Points on a hilly landscape, in no order, each with its height.
From any point a climber steps to the highest of the 4 points nearest to it. It stops when none of these is higher. Distance is the straight distance between rows; heights are no part of it.
Zaf: [ 11  16   1  -5  18   3  20 -18  -6]  (h 21.6)
pib: [-11  -5  -4  18 -24  10   9 -22   6]  (h 5.3)
Seda: [ -2   2   6  -1  -7  -9 -31  30  -2]  (h 59.0)
Falom: [-13  13   9  -5   6   0 -20  25  -1]  (h 57.9)
vemel: [ -8 -17   0  -9  -4  -9   1  16   4]  (h 53.8)
Rudoz: [  1   8  -4 -12  19  -2  13  -5   1]  (h 26.9)
pupi: [-17   0   2   6 -11   1   7  12  11]  (h 63.5)
zud: [  4  -4   0 -14  12  -4  19  -3   2]  (h 34.5)
moki: [ 38  25   3  10  -6 -17 -37  24 -19]  (h 31.3)
fofo: [-31   0  13   9 -19  -3  -6  28  14]  (h 38.4)
notev: [ -1 -15  -3 -12  -5  -7   9  16   3]  (h 65.8)
Fenuz: [-28  11  10  11 -13   6  -3  13  13]  (h 34.4)
moke: [-13   0   3  11 -14   6  12 -12  10]  (h 3.2)
Vazo: [ 10 -23 -14 -20   3 -13  23   3   8]  (h 43.8)
zup: [ 35  -5 -10 -17   8 -15 -16  16 -12]  (h 33.7)
Soge: [-16   8   3   5   1   1  -8  15   3]  (h 57.4)
Zunog: [  9   8   3 -17  31  -2   0   8  -8]  (h 15.2)
mokim: [ -7  -1   4  -8   0  -6 -13  22   2]  (h 58.2)
kudi: [ 19   6  -8  -8  16   7  29 -33  -6]  (h 19.6)
dimu: [ 15  -4  -7 -17  18 -14  -1   8 -10]  (h 19.2)
Siniz: [ 29   9   2   1  -7 -18 -43  25 -11]  (h 37.5)
nuv: [  7 -34  -9  15 -23  15  13 -44  -3]  (h 1.2)
Viviv: [-17  20  12  13   6   8 -15   1   5]  (h 52.7)
pud: [-24  -9   5  14 -26   3   8  14  15]  (h 50.0)
lik: [ -6  -8  -4  15 -18   5  23 -20  10]  (h 3.7)
vid: [-10 -14  -1  -1 -12  -4  16   7  10]  (h 64.3)
fupi: [ 42 -16 -11 -25  24 -20  10   4 -12]  (h 16.4)
Buveg: [ -4  25   9  -8  29   3 -17  10  -9]  (h 25.6)
Salo: [ -2  -8  -5  14  -8  16   7 -38  -4]  (h 16.3)
Lem: [ -3   9   1   3   6  10   7 -25  -2]  (h 25.4)
ziro: [-20   7   7  12  -3   7  -3   1   7]  (h 36.4)
nov: [-24   3   9  31 -26  25 -23 -19   1]  (h 2.0)
ketiv: [  2  -8  -8   5 -10   7  26 -29   5]  (h 6.0)
pogu: [ -7 -17  -5  15 -22  11  27 -27   7]  (h 2.9)
Tilof: [-19   3  15   2 -14  -2 -26  32   2]  (h 43.1)
zok: [ 11   0  -9 -17  18  -1  18  -4   1]  (h 28.2)
sogu: [  6   1   5  -7  10  -7 -21  22  -4]  (h 65.5)
lapog: [ 35 -13 -12 -21  13 -18  -2  12 -10]  (h 23.2)
nugev: [-22   1   7  27 -25  18  -4 -19  -1]  (h 23.1)
vumuv: [-9 22  6 -3 21  5 -9  5 -4]  (h 33.8)
Vores: [ 34   3  -2 -13  21 -12 -27  19 -12]  (h 53.9)
sozi: [-11  19   6   2  12  11   0 -14  -3]  (h 33.1)
Sufes: [ -4 -20   0  25 -15  13   2 -38  -3]  (h 11.9)
Gakik: [-18   9   9  27 -20  18 -13 -27   2]  (h 14.3)
dedin: [ -6  -4  -4 -10   3  -5  10  11   5]  (h 49.9)
subo: [-7 -4 -1 -8  5 -8 -1 19  4]  (h 52.1)
voda: [ -5 -13 -12  -3 -11   0  31 -11   7]  (h 5.2)
Diz: [ 35  -1  -4  -8   4 -14 -30  18 -12]  (h 43.3)
gara: [-7 17 -4  0 13  3  1  1  0]  (h 28.8)
mapo: [  3   8   2  -5  17  -8 -32  28  -7]  (h 59.7)
fito: [  7  -1  -5  -6   0   1  31 -28  -1]  (h 12.6)
vez: [ 17 -14  -1  -5  -5 -17 -18  23  -4]  (h 49.5)
Mav: [-25  -2   9  27 -27  18   4 -13  12]  (h 63.8)
Parug: [ 20   5  -9 -29  34  -4  21  -5  -5]  (h 24.7)
gulos: [ 10   6  -6   1   3   9  24 -30  -2]  (h 16.0)

For each start below, name the point where the climber stops.
Lem | notev
Soge | notev
pud | notev
fupi | sogu
Tilof | sogu
Buveg | sogu
Siniz | sogu
Rudoz | notev
